Each row is a point on a landscape with many valleys, with its height.
From any point a ball rolls to the lowest of the 4 points nearest to it. It stops when none of these is lower. Distance is the straight distance between rows; heights are no part of it.
Q435 height 497: [ -2  -2  -1  10   5  -3 -10 -16  11  13 -11 -10  11   9   2 -11   1  -4
  -3  -6   6]
Q82 height 374: [ -4  13   2   7  -4 -17  13 -16  12   3 -15 -15  12   0  -8   6 -24  -3
  -3   7   9]
Q245 height 668: [-10  -5  -1  -2  -8   5   5  11 -33  28   0  34 -20 -40 -10 -41  30   3
  14  -6 -10]
Q78 height 277: [ -5   6 -12 -18  -5 -27  16   6   2  16   9  29 -12 -10  -2  35 -16  19
 -15  40   5]
Q744 height 161: [  5  -7   3 -11   3   4   5  14 -12   9  13  17  -2 -12  -4 -11  26   5
   3  -9   0]
Q840 height 421: [ 21   7  -1 -15  -7  -1   2  -3  43   0  21  -5  -5  14   5  47  -4  13
 -20  29  -8]
Q470 height 215: [ -4  12  -4  19  18   7 -22 -26  21 -12 -24 -21   7  23   6  -6 -33 -30
  14 -16  20]
Q713 height 335: [  1  30   0   8 -25 -19  31 -11  30  -6   5 -14   3   6  -9  43 -46   8
   0  26   2]
Q867 height 680: [  7 -26  -1  13  -4  32 -26  -2 -11   7   6   2 -14 -13   2 -47  29 -11
  21 -44   9]
Q640 height 303: [ 12  -2  16   2  11  13   6   7 -14 -30   2 -14  -3   7   2 -11  -4 -17
  17 -28   9]
Q722 height 381: [-14  14   6  16  12 -15   3 -16 -12 -11 -34 -14   9  -7 -14 -20 -30 -17
  18 -19   5]
Q630 height 424: [-13  -4   3  14   1 -10  -6  -8 -24  11 -22   1  -2 -19  -7 -40   7  -6
   6 -17  -7]
Q938 height 448: [ 12   0  15   0  20  23  -4   4   5 -26  10 -21   2  23   7   4  -6 -18
  15 -20   9]
Q616 height 171: [  8  -1  14   9  11  12   7   9 -25 -20  -2  -8  -6 -10  -7 -24   0 -17
  22 -36   3]
Q277 height 518: [ 11  -1   4  -1  13   8  -9  -6  16  -5   2 -15   7  16   2   1   3 -10
   2 -10   9]
Q343 height 436: [-12  -1   3  23  12  -4 -19 -21 -15  -3 -31 -15   5 -10  -6 -40 -13 -19
  14 -28   2]
Q975 height 517: [ 11  -9  -5 -24   1  11  -8  18   8  10  28  22   0  -5   1   6  39  14
  -5   3  -5]
Q486 height 366: [ 19   5  12  -9  -3  16   5  10  30 -28  32 -22  -2  21  10  60  -9   5
 -18  24 -13]
Q240 height 364: [ -2   3  15  -9  -2   5  26  32 -24 -28  18   0  -6  -2   0  15   7   3
   0   1  -3]
Q144 height 362: [-16  16  -5  27  14 -10 -18 -30  -8 -15 -45 -18  10  -8  -8 -27 -44 -23
  21 -23  13]
Q134 height 309: [ -2  12  16  -6  -5 -11  31  15 -13 -29   2  -9  -2   1  -2  28 -16   4
  -4   8   1]
Q604 height 310: [ -4  17   0  19  17  -2  -9 -22  10 -23 -29 -23   9  13   0  -9 -40 -26
  21 -20  17]
Q188 height 601: [ -5 -17  -7  17   9  14 -36 -21   7   8 -13 -13  10  16  11 -32   7 -17
   6 -24   6]
Q356 height 359: [ 13  19  10  -1 -14  -3  20  -4  29 -16  11 -21   4  20   0  43 -32   3
  -5  20  -3]
Q709 height 268: [  1   7  20  13   7   9  17  15 -40 -47  -3 -17  -5  -4  -5 -14 -16 -24
  22 -35   2]
Q731 height 299: [ -5  -8  -8 -25  -1   1   2  29 -17  14  22  47 -16 -25  -4   3  29  18
  -1  15  -4]
Q557 height 239: [ -4  14   2 -12 -13 -18  36  14  -1 -11  13   8  -8  -4  -1  47 -26  11
 -11  29   0]
Q455 height 546: [  6 -12   7  12  14  22 -21  -5  -6 -13   3  -9  -1   6   5 -30   6 -22
  23 -43  15]
Q238 height 399: [ 21  13   3   0 -17   1   8  -9  50 -12  26 -17  -3  19   5  55 -24   5
 -11  33  -9]
Q141 height 578: [-11 -19 -15  13  -5   7 -29 -13  -4  24 -14  -3   9   6  13 -42  23   5
  -7 -13  -8]
Q42 height 630: [-19 -19 -23  17 -11   0 -26 -23  -6  25 -27  -9   9   8  19 -37  20  12
 -11   1 -16]
Q231 height 388: [  5   2  14   1  12   0   9   2   0 -14  -4 -18   3   8  -4   3 -11  -8
   8 -10   7]
Q588 height 144: [ -4   1   4  -9   0  -7  18  13 -23   5   0  17  -6 -17  -7 -11  12   2
   5   2  -2]
Q985 height 391: [  6 -10   9   5  10   6  -6  -2 -10  -2  -1  -5  -1  -4  -4 -31  13 -12
  13 -28   6]
Q611 height 333: [  4   2   6 -16   3  -7  13  13  -4  -1   8   8  -3  -2  -1  16   9   8
  -5   9   2]
Q173 height 420: [ -3  -7 -13  -2  -8  -6 -12 -13  21  29  -3  -1  10   8   5   7  11  11
 -23  20  -4]
Q965 height 658: [ -4  -3  13   4  -5   6  13   9 -38   9   0  20 -16 -40 -14 -41  19  -6
  18 -23  -7]
Q721 height 492: [ 13  10  -5  -5 -18  -7  -2 -17  47  22  14  -6   3  13   3  38 -12  12
 -20  31  -3]
Q290 height 284: [ 18   4  14  -8   1  16   8  12  22 -29  21 -24   1  27   9  46  -5   0
 -10  11  -8]
Q740 height 330: [  5  -5   9 -23  -4   6  11  32 -18  -7  23  26  -8 -14  -5   4  29  11
   2  -3  -5]
Q178 height 535: [-14 -16  -5  24  -2   6 -28 -16 -22  16 -22  -4  -2 -13   1 -55  10  -9
  10 -26  -4]
Q202 height 462: [ 16  -2  13 -10   5  27   2  23   6 -35  35 -14   3  16  10  26  15  -1
  -3  -6  -7]
Q543 height 353: [ -1  22   8   1  -8 -15  29   0   4 -15  -5 -15   5   4 -11  26 -30  -3
   0  10   2]
Q707 height 257: [ -5  -4  -5 -17   1 -10   9   9  -4  16   6  23  -4 -10  -3   6  13  12
 -10  15   2]
Q846 height 91: [ 12   5  15   0   4  13  10  11   7 -32  13 -26   3  21   8  30 -10  -9
   1   2   0]
Q763 height 579: [ 15  -6   9  -7   8  18  -1  17  -2 -13  24  -6   2   7  -1  -5  21  -4
  10 -22   6]
Q921 height 639: [ -4 -13   6  15 -10  14  -9   1 -33  12  -9  10 -18 -39 -11 -55  19  -9
  23 -38  -5]
Q594 height 297: [-14  -1 -13  -2 -10 -18   4  -8   7  31 -11  13   0  -4   3   4   0  16
 -20  27  -1]
Q906 height 235: [-15 -27 -18  26 -14  17 -37 -21 -20  17 -23  -9  -5  -1  14 -60  21   2
   7 -28 -16]
Q600 height 317: [ -9  -2 -13 -28   7  -5  14  37 -32  13  24  58 -27 -25  -7  13   9  19
   7  28  -1]
Q321 height 315: [-11   0 -14 -25   6 -16  12  20 -20  16  13  41 -17 -21  -5  17   4  16
  -4  31  -1]
Q207 height 531: [  5  -3  -7   5  -1  -2 -18 -21  35  18  -7 -13  14  17   3   9   0  -1
 -13  14   3]
Q429 height 238: [ -7  11 -11   1 -19 -28  12 -13  23  26   1  13  -6  -3  -5  25 -22  14
 -14  37   4]
Q43 height 288: [  8  21   3  -1 -26 -14  31   4  28 -12  16 -12   0   9  -2  53 -38  10
  -6  31  -6]
Q398 height 377: [  1   4   1  10  14   3 -14 -21  20   1 -17 -22  10  17  -2  -8 -15 -18
   7  -9  13]
Q129 height 360: [  4  -6 -10 -31   2  -3  -1  18  10  13  24  30  -5  -5   5  30  18  20
 -19  24  -3]
Q31 height 365: [ -8   5  10   9   8 -10   7  -4 -31  -8 -22  -5   0 -23 -13 -34 -12 -12
  15 -27  -2]
Q183 height 465: [ 19  -1   2 -26   0  20   6  32   3 -22  40  15  -5   6   8  39  26  17
 -12  10 -13]
Q375 height 342: [-24   0 -17  -7  -3 -24   9   1 -13  38 -11  37 -10 -15  -5   2  -4  16
 -11  41   1]
Q274 height 289: [  9   8  10 -10  -8   2  22  17   5 -28  15 -18   4  13   4  41 -16   4
 -10  14  -6]
Q280 height 419: [-17 -13 -16  23   1   0 -35 -28   5  12 -28 -22  13  18  10 -31  -6  -8
  -1 -12   2]
Q691 height 349: [ -4  15   9   8   0 -21  24  -6 -11 -13 -22  -9  10  -6 -13   0 -24  -6
   7  -2   6]
Q250 height 181: [  4  15   0  -9 -12 -22  23  -4  22   6   6   3  -1   1  -3  37 -15  12
 -14  26   4]
Q406 height 402: [-25  10 -12  19 -11 -28   1 -23 -13  25 -36   1   7 -10  -8 -23 -13   6
  -9  14  -2]
Q799 height 197: [-15  -7  -8  18  -1  -6 -20 -22  -6  18 -29 -10  10   2   3 -33  -2  -8
  -2 -10  -1]
Q646 height 170: [  4  -6 -19 -33   4   4  -6  27  -5  16  32  57 -13 -17   1  18  30  25
  -5  19  -7]
Q961 height 296: [  0   4  13   3   5 -10  10  -4  -9  -2 -16  -7   4  -6 -12 -15  -4  -8
   7 -12   3]
Q407 height 328: [ 20   9  11  -3   8  13   2  -5  35 -18  13 -24   6  27   3  36 -11  -8
  -3   7   0]
Q185 height 428: [  5 -11  -3  -9   1   8 -10   9   1  17  12  14  -1  -6   4 -12  36   8
   0  -3  -2]
Q130 height 375: [-12  10   1  17   1 -18   2 -19   2   2 -33 -10  10  -4  -9 -14 -22  -8
   5  -2   5]
Q745 height 409: [  9   2  15 -17  -2  15  17  34  -8 -32  29  -6  -2   7   6  29  13   9
 -10   5  -7]
Q613 height 560: [ 9 -2  2 -7  2  0 -3 -4 17  8  3 -9  9 11  1  7  9 -1 -6  2  5]
Q904 height 217: [-10  10   3   0   0 -24  17  -3 -16  12 -19   7   1 -18 -12 -12  -6   1
  -2  10   2]
Q687 height 443: [  1   0  -2 -27  -1  -1  17  33 -15 -11  31  30 -15  -6   4  41   4  21
 -15  30  -5]
Q565 height 577: [ -8 -22 -10  25   1  16 -36 -19 -11   9 -14 -10   2   4   8 -51  13 -14
   8 -31   4]
Q288 height 550: [-10 -22  -9  25 -13  19 -28  -8 -22  18 -10   6  -8 -21   0 -59  26  -4
  12 -31 -10]
Q697 height 607: [ -5 -18 -19  -5  -5   2 -16   1   6  31   2  14   8   3   7 -17  35  13
 -12   6  -9]
Q244 height 493: [ -5 -12 -11  13   2   1 -22 -18  12  24 -16 -12  13  15  12 -19  12   1
  -9   0  -4]
Q658 height 422: [  5   9   6   7   3  -2   2 -16  28  -6  -7 -23  10  20  -3  17 -24 -10
   3   4   8]
Q357 height 255: [ -6   3  -4  -4  -2 -19  13  -5   2  15 -15  12   6  -8  -6   1  -7   9
  -9  19   3]
Q858 height 504: [-22 -20 -23  27 -12   3 -29 -29 -23  17 -33 -14   1   6  16 -56   9   4
   1 -14 -23]
Q165 height 395: [  7   2   5 -26  -2  -1  10  21   1  -6  22  20  -7  -3   1  21  16  12
 -11  13 -11]
Q698 height 275: [ -1   7  15  14  17   3   2  -3 -28 -36 -17 -13  -3  -8  -9 -27 -27 -29
  29 -40   6]
Q339 height 316: [  8   1  17   1   7  15  15  24 -15 -35  13 -19  -1   9   3  10   2  -6
   8 -17   1]
Q953 height 302: [ 11   5   2 -18  -1  -2   9   1  20   2  15   3   0   6   4  35   1  12
 -15  21  -1]
Q125 height 706: [-14  -9  -7   2  -3  -8  -2   0 -12  27 -11  17   2 -15   0 -26  22   7
  -5   4  -4]
Q508 height 479: [  8  -6 -12 -18  -4  -7 -13  -2  30  26  18  20  -2   4   9  34  13  19
 -28  33  -4]
Q422 height 474: [ 13   9   1  10   9   9  -8 -24  42  -9  -7 -27   9  31   0  21 -27 -21
   4   5  11]
Q648 height 246: [-11  14  -6   2 -12 -28  20 -10  -1  17 -15  11   6  -6 -12   7 -20  11
  -8  21   9]
Q412 height 738: [ 12 -17   2   5  -6  33 -12  11 -13   5  17  14 -10 -19  -1 -37  39  -1
  19 -33   3]
Q626 height 418: [ -4 -11 -20 -18  -3  -4 -13   9   5  29  10  33  -2  -8   6   3  32  17
 -16  18  -5]
Q650 height 435: [  3  -1   8  12  23  16 -18 -13   0 -20 -10 -13   0  12   3 -18 -14 -33
  18 -35  17]
Q952 height 407: [  1   6  11 -15 -11   2  29  39 -19 -31  25   4  -4  -1   6  41   0  13
 -15  20  -8]
Q533 height 346: [ 14 -12 -15 -33   4  14 -13  27   7   6  41  43  -8  -8   7  27  32  27
 -12  15 -13]
Q772 height 352: [ -2  21   0  16   7 -13   7 -18   8 -13 -27 -21  15   5  -8  -1 -36 -13
  15  -6  14]
Q969 height 444: [ 15  -4   9 -16   9   9   4  11  10  -9  20  -4   4   9   2  20  13   6
  -8   1   2]
Q263 height 516: [-18  -5 -14  30   9   3 -39 -34  -1   2 -37 -20  10   6   8 -38 -19 -17
   8 -21   5]

Call two points neighbours if one is among the 4 nearest of the other. Go from one point of each pair to the other, from neighbour to neighbour, staying as low as possible. Name the highest point that can't be avoided.
Q646 and Q470 => Q772
Q906 and Q846 => Q178
Q616 and Q588 => Q339
Q588 and Q250 => Q648
Q646 and Q588 => Q321
Q846 and Q588 => Q134
